Points, in no order, along strands that fork and pass close to each other.
Points whose rows are less than 79.7 apart are linked; no others are.
Domoz: [-21  25   0 -14   1   6  -9 -23 -24  24   3 -67 -50  -1 -12  13  23 -16
   9  33   4]
pim: [ -9  28 -23  -8 -24   3   6  -9  17 -34   9  -1 -10  38   2  -3  18 -12
 -10  -4   8]
tis: [-11  22 -35  -1 -15  15   0  -5  -1 -19  14 -48 -18  20 -39 -25   5   6
  20  40  31]
labuz: [-18 -51 -76 -25  40  25 -15   3  43  40  19  14  34  12  22 -13 -12  18
 -22 -23   0]
Sis: [-23 -51   7 -18  -1 -33  19  10  -5  45 -30  28  47 -16  21  28 -58   6
  -3 -46  26]
gopot: [-11 -50  27  -6   6 -22  13   5 -20  70 -21   9  40 -18  27  17 -57   1
  -9 -22   3]
voto: [-27  25 -14 -19 -16 -18  -1  -2  -4 -60 -41 -13  -9   2  -7  39  25 -32
  11 -34  43]
fik: [ 30  37  77   7 -20  -6   6  -5 -33  25   2 -14 -21 -30  51  16  37 -23
 -18  21 -34]
deki: [ 18  19  76  17 -33 -27   7  11  -9  10 -11  14  -5  -5  34  24  21  -8
  -6   8 -28]
tad: [  5   8   5 -17   6  44  10   4 -47  36  30 -45   6 -26  11 -31 -23 -10
 -23  48   3]
loze: [-28  31 -24 -11 -18  -4  11   2 -11 -65 -10  -3   4  -6 -32  22   0 -13
  15 -23  62]
fozab: [-29 -10 -39 -34  17  14 -12 -26  22  15 -20 -11  -4  29  22  34  28 -15
 -20 -22   5]
rarag: [ 43  -1  40  15  29  21   5  -9 -24  44  13  22   1 -23  49 -10   9 -24
 -20  45 -58]
levav: [ -4 -10 -66 -19 -13  50   2  17   8 -11  29  -3  30  20 -15 -51 -22   7
 -16  10  28]
dubeg: [ -8  40  45   1 -40  -3  10  14 -35   3   6 -45 -16 -25 -17  11   0  -8
   9  13  34]
kezav: [ -1  39  13 -10 -19 -10 -12 -16  17 -48 -19 -12 -29  15  22   5  53 -18
  -1 -39 -28]
Gumog: [  7  -3 -22 -25  14  31 -12 -13  29   2   4  22   3  30  10 -10  31  -7
 -14 -19 -37]
toki: [  2   6 -12 -27  22  48 -10  -6 -27  32  26 -48  -1 -19  -8 -30  -5  -2
  -7  34  -6]
sol: [  9 -64 -49  27  31  10 -14   4  36  31  20  43  12  30  -4 -35 -30  42
 -16  16 -30]
vuv: [ 13 -15  14 -24  33  -6 -22  -9  18   1 -24  48  33  -2  12  26   7 -10
   2 -49 -36]
fab: [-17   5  35   0 -49 -11  39  18 -28  32  13  -8  17   0  17   6 -35  -9
 -18  15  28]
lilu: [ -6  31  26  -9   9 -10 -15  -6 -13 -32 -20 -48 -24 -24 -42  25  26  -3
  43 -10  14]
duba: [ -3  13  -9  28 -34 -22  24   1  21 -36  -6  35  -1  45  13   5   5  -2
  -7   1   7]
Gega: [-10  32  13  12  27 -24  -1  -4  15 -56  -8 -40 -26 -21 -57   0  27   7
  72  -3   8]
Lifoz: [ 47 -38  10  49  19   7 -11  -8   9  38  24  45 -26  17  -9 -42 -16  26
 -17  44 -74]
makep: [ 11  -2 -14   2 -18  11  24  24   2 -10  18  43  51   7   0 -25 -49   5
  -2   0  20]
vuf: [-17  49  18   9 -36 -36   2  -9   6 -60 -28 -24 -48  21  24  19  56 -17
  12 -27   0]
papo: [  3 -58 -45  32  10 -36 -12 -15  28   1  -8  59   4  18 -14  19 -52  38
  11  -8  15]
nud: [ 11  -9 -45  -8  -6  34  17  20  17 -22  31  28  48  23  -2 -37 -35   8
 -10   5  22]
Pak: [ 37  29  56   4   0   5  -1 -11 -24  23   8   0 -15 -14  44  -9  39 -17
 -23  25 -59]
Fenom: [-18   2  12 -33  -4  -5 -12   5  -7 -28 -38  19  43 -25   1  49   3 -26
   2 -61  25]
bofeg: [-26  15  13  -6 -32  -9  12  21 -32 -44 -17 -11  23 -28 -37  26 -14 -19
  19 -29  64]
dup: [  8 -38  14  -9  32  -3  -2   1  -7  55   1  26  30  -7  28  11 -37   3
 -12  -5 -28]
Renu: [-30 -32 -15 -23  -7 -22  23   3   5  17 -28  25  43   6  21  35 -38  -9
  -5 -42  38]
govuk: [-13  36  40   9 -59  -2  32  22 -37  13  24 -30  -4 -11   8   0 -13   0
  -9  30  34]
niza: [-10 -46 -63 -19  43  12   0  13  20  57  25   5  37  -4  31 -25 -46  24
 -22 -13  -5]
lazo: [ -2 -31 -41 -15  27  26 -14  -5  34  21   9  27  18  21  14 -13  11  11
 -22 -14 -24]
fufan: [ 23 -44 -36  -1  40   0 -16  -5  43 -26  -7  80  41   5 -19  -2 -17  16
   8 -37 -15]
fide: [ 13  10  -4   0 -13  35  22  14 -27  40  34 -25   9  -2  19 -45 -27 -10
 -36  57  -4]
kizi: [ 40 -33  10  30  17 -25 -45 -29   4  27 -11  41 -40   5  -5   8 -16  29
   1   9 -57]
Buv: [ -6  10  19 -45  24  14 -25 -21 -18  22 -26 -27   4 -17  11  33  18 -29
  -8 -27  -4]
vufaf: [ 11  32 -25  11  -4   8   3  14  10 -82  18 -19 -16  -6 -70 -35  12  12
  50  13  29]
nira: [ 22 -37 -33  16  24 -28  -5  -7  24 -48 -19  88  27   5 -15  13 -17  13
  20 -27  -8]
Falu: [ 23 -43  11  16  32 -23 -24 -19   7  52 -10  39  -3   3  12  18 -22  18
   1   2 -48]
gele: [ -8   9  10  -4 -11 -33  -9 -21  31 -45 -37  22 -18  32  35  37  54 -24
  -1 -38 -17]
Rodas: [-23   3 -64 -39  10  17  -1 -11  13 -44 -10  10  23  10 -10  18   6 -16
  -3 -30  48]
gupub: [  0 -18 -28 -27  12  20  10  13  -2  45  18   8  42 -11  23 -22 -58   4
 -18  -6  10]
kuvug: [-28  15  -1 -10 -17 -23   0 -11  12 -39 -39  18  -6  22  22  46  28 -27
  -4 -37  20]
lozad: [  6  20  -7  -3   0  40  -7 -13   1   1  30 -27 -31  18  -1 -45  53 -15
 -25  33 -34]
Kam: [  7  -9 -20   9   1  40  -7 -11  16  20  27  -8 -30  31  14 -49  56 -18
 -46  34 -57]
kug: [  9 -44 -31  21  16  42  -2   1  44  29  20  24 -23  41   7 -43  38   7
 -42  28 -62]
belo: [ 16 -64 -37  39  36  25 -12   8  40  51  23  33 -11  36  -3 -50   4  26
 -39  37 -59]
nulon: [-30 -18 -18 -39  -1  -5   7   9  -1 -18 -32  30  48  -9   5  43 -21 -16
   2 -51  50]
Kozu: [-39  12  44   6 -38 -15  13  33 -44 -26 -13 -42  19 -39 -51  26  -5  -7
  28 -26  70]
vad: [-27 -15 -70 -36  26  15  -3 -18  31 -10  -7  13  19  18   9  25  11  -4
 -18 -34  27]
borur: [-16 -13  25  -2 -42 -11  40  27 -23  23   6   9  46 -10   5   1 -56  -2
 -12 -16  43]
tilit: [  1  47  27   5  -6 -12 -11 -20 -18  -4  -4 -63 -58 -10 -18   1  44  -9
  17  29  -5]
Tufu: [-23  19  57  17 -20 -28  10  30 -34 -24  -7 -48   1 -54 -58  27   1   6
  52 -14  55]
gabak: [  5   0  19 -42  24   2 -21  -8   2  20 -25  14  29  -7  26  33  14 -13
  -5 -45 -23]
zof: [  1  61  43  25  -6 -29   4  -1 -12 -24  -6 -67 -75 -19 -14   4  50  13
  42  18   1]
pefu: [  7  43  -6  16  17 -18   2   7  10 -92  -5 -27 -31 -25 -58 -22  24  12
  56  -7  14]
paf: [ -9  37  25   7 -24  -5   9  15 -30 -13  17 -48 -21 -25 -46  -5  -5  16
  29  30  43]
Gupe: [-17  55  27  18 -29 -45  -7   3  -6 -72 -33 -50 -64 -12  -4  21  56  -7
  34 -28  14]
sab: [ 13 -37 -16 -23  42  -6 -16  -6  27  15  -9  58  40  -2  10  19 -20  14
   6 -42 -20]
musu: [-11  52  39  38 -12 -52   3   8  -2 -57 -19 -59 -67 -22 -21  15  48  22
  54  -9  19]
Bibib: [  6  -7  11  26 -31 -29  20   0  17   1  -5  39  -2  38  20  10 -14   8
  -3   6  -1]
rasu: [  9 -28 -27  10   9  38  20  12  -9  48  36 -12  14  15  35 -54 -31  -2
 -46  58 -19]
suvi: [ 49 -38  11  44  24 -11 -36 -24  15  19   8  48 -35  11  -6 -27  -8  27
  -7  20 -74]
Gisul: [ -4  15 -36  -5   4  15 -12   3   4 -53  15 -36  -7   5 -59 -26  11   8
  40  24  36]
tir: [ 34 -33   6  33  21  14  -2   4   7  49  30  36   4  12  20 -43 -27  13
 -20  54 -60]
Kaled: [  4  57  68  20 -46 -18   8  21 -36  -2  -4 -40 -34 -34   6  13  29   3
  -6   6  12]
mizu: [ 19  24  -4 -10  -4  48  -9  -1  -8   2  32 -15   7  -5  -7 -32  16  -4
 -19  22 -18]
Bive: [  6 -56 -35  31  13 -22  -4 -10  22  31  10  43  -1  20  -6 -11 -58  41
   1   8  -7]
dopob: [-11   1 -61 -15  -8  46  -6   5   6 -12  24 -30   0  26 -22 -37  -3   3
  -9  26  20]
Tatem: [-26  26  42  20 -10 -32  23  18 -17 -14  -6 -55 -16 -29 -57  14  -6  13
  59  20  45]
dalu: [ 21  47  83  15 -22   0   5  12 -44  14   4 -42 -27 -55  25  13  39  -4
 -11  19  -4]
vovi: [ 10   5  31   4 -22 -19  12  -4   3  16  -9  16  11  14  31  20  -3  -6
  -6   0 -10]
borek: [ -2 -13   5 -17 -13   6  23  26 -10  34  11  21  54 -15  13 -18 -67   6
  -8   1  10]
bofog: [ 20 -42 -29  35  13 -38 -21 -19  27 -33 -20  74  -4  14 -24  22 -31  25
  13 -19  -3]
Mapig: [-25  16 -18 -25   0  10 -11 -30   0  16 -10 -42 -28  18  12  18  26 -18
 -14   7   2]
roze: [ -9  19  23 -36  19  11 -32 -15 -19  -6 -18 -39 -16 -23 -23  26  20 -16
  31 -20   9]
tige: [ 33 -27  22  29  34  24  21   2 -21  58  30  16  10 -15  47 -28 -31 -10
 -30  59 -40]

A fork is a point with three links, a tip a point with one. Leave the first point through the second and follow the links. Name the first fork or tip that comes.
Bive; sol: rasu
vuf; Gupe: Rodas
papo; bofog: borek
Sis; gopot: fik
kizi; Falu: Fenom

A fork is a point with three links. Follow the links from the first point to the second and name the forks in between, in order.
gabak; lazo: borek
deki; zof: fik, dubeg
pim; nulon: fik
Lifoz; Gisul: fik, dubeg, borek
kezav; niza: dubeg, borek
Kozu; fik: dubeg
nud; vovi: borek, dubeg, fik
niza; voto: borek, dubeg
borur; duba: dubeg, fik

Follow the links from the first point to the second, and from the first to the third. Name the last point that the two ways share.
vovi; loze; makep: dubeg
kizi; vovi; makep: fik
musu; borur; dalu: dubeg
Gumog; suvi; pefu: borek
Bibib; borek; Sis: fik
labuz; sab; duba: borek

Name the points in between on the shortest way along the links from the first point to the second, in order.
Gisul; niza: tis, dopob, levav, nud, makep, borek, gupub
toki; gabak: mizu, lozad, Kam, kug, belo, sol, Bive, papo, bofog, nira, fufan, sab, vuv
sab; pefu: vuv, gabak, Buv, roze, lilu, Gega
pefu; Tufu: vufaf, Gisul, tis, dopob, levav, nud, makep, borek, borur, fab, govuk, dubeg, paf, Tatem
vad; kezav: fozab, Mapig, Domoz, tilit, zof, musu, Gupe, vuf
lazo; Lifoz: labuz, niza, gupub, borek, borur, fab, govuk, dubeg, Kaled, dalu, fik, Pak, rarag, tige, tir
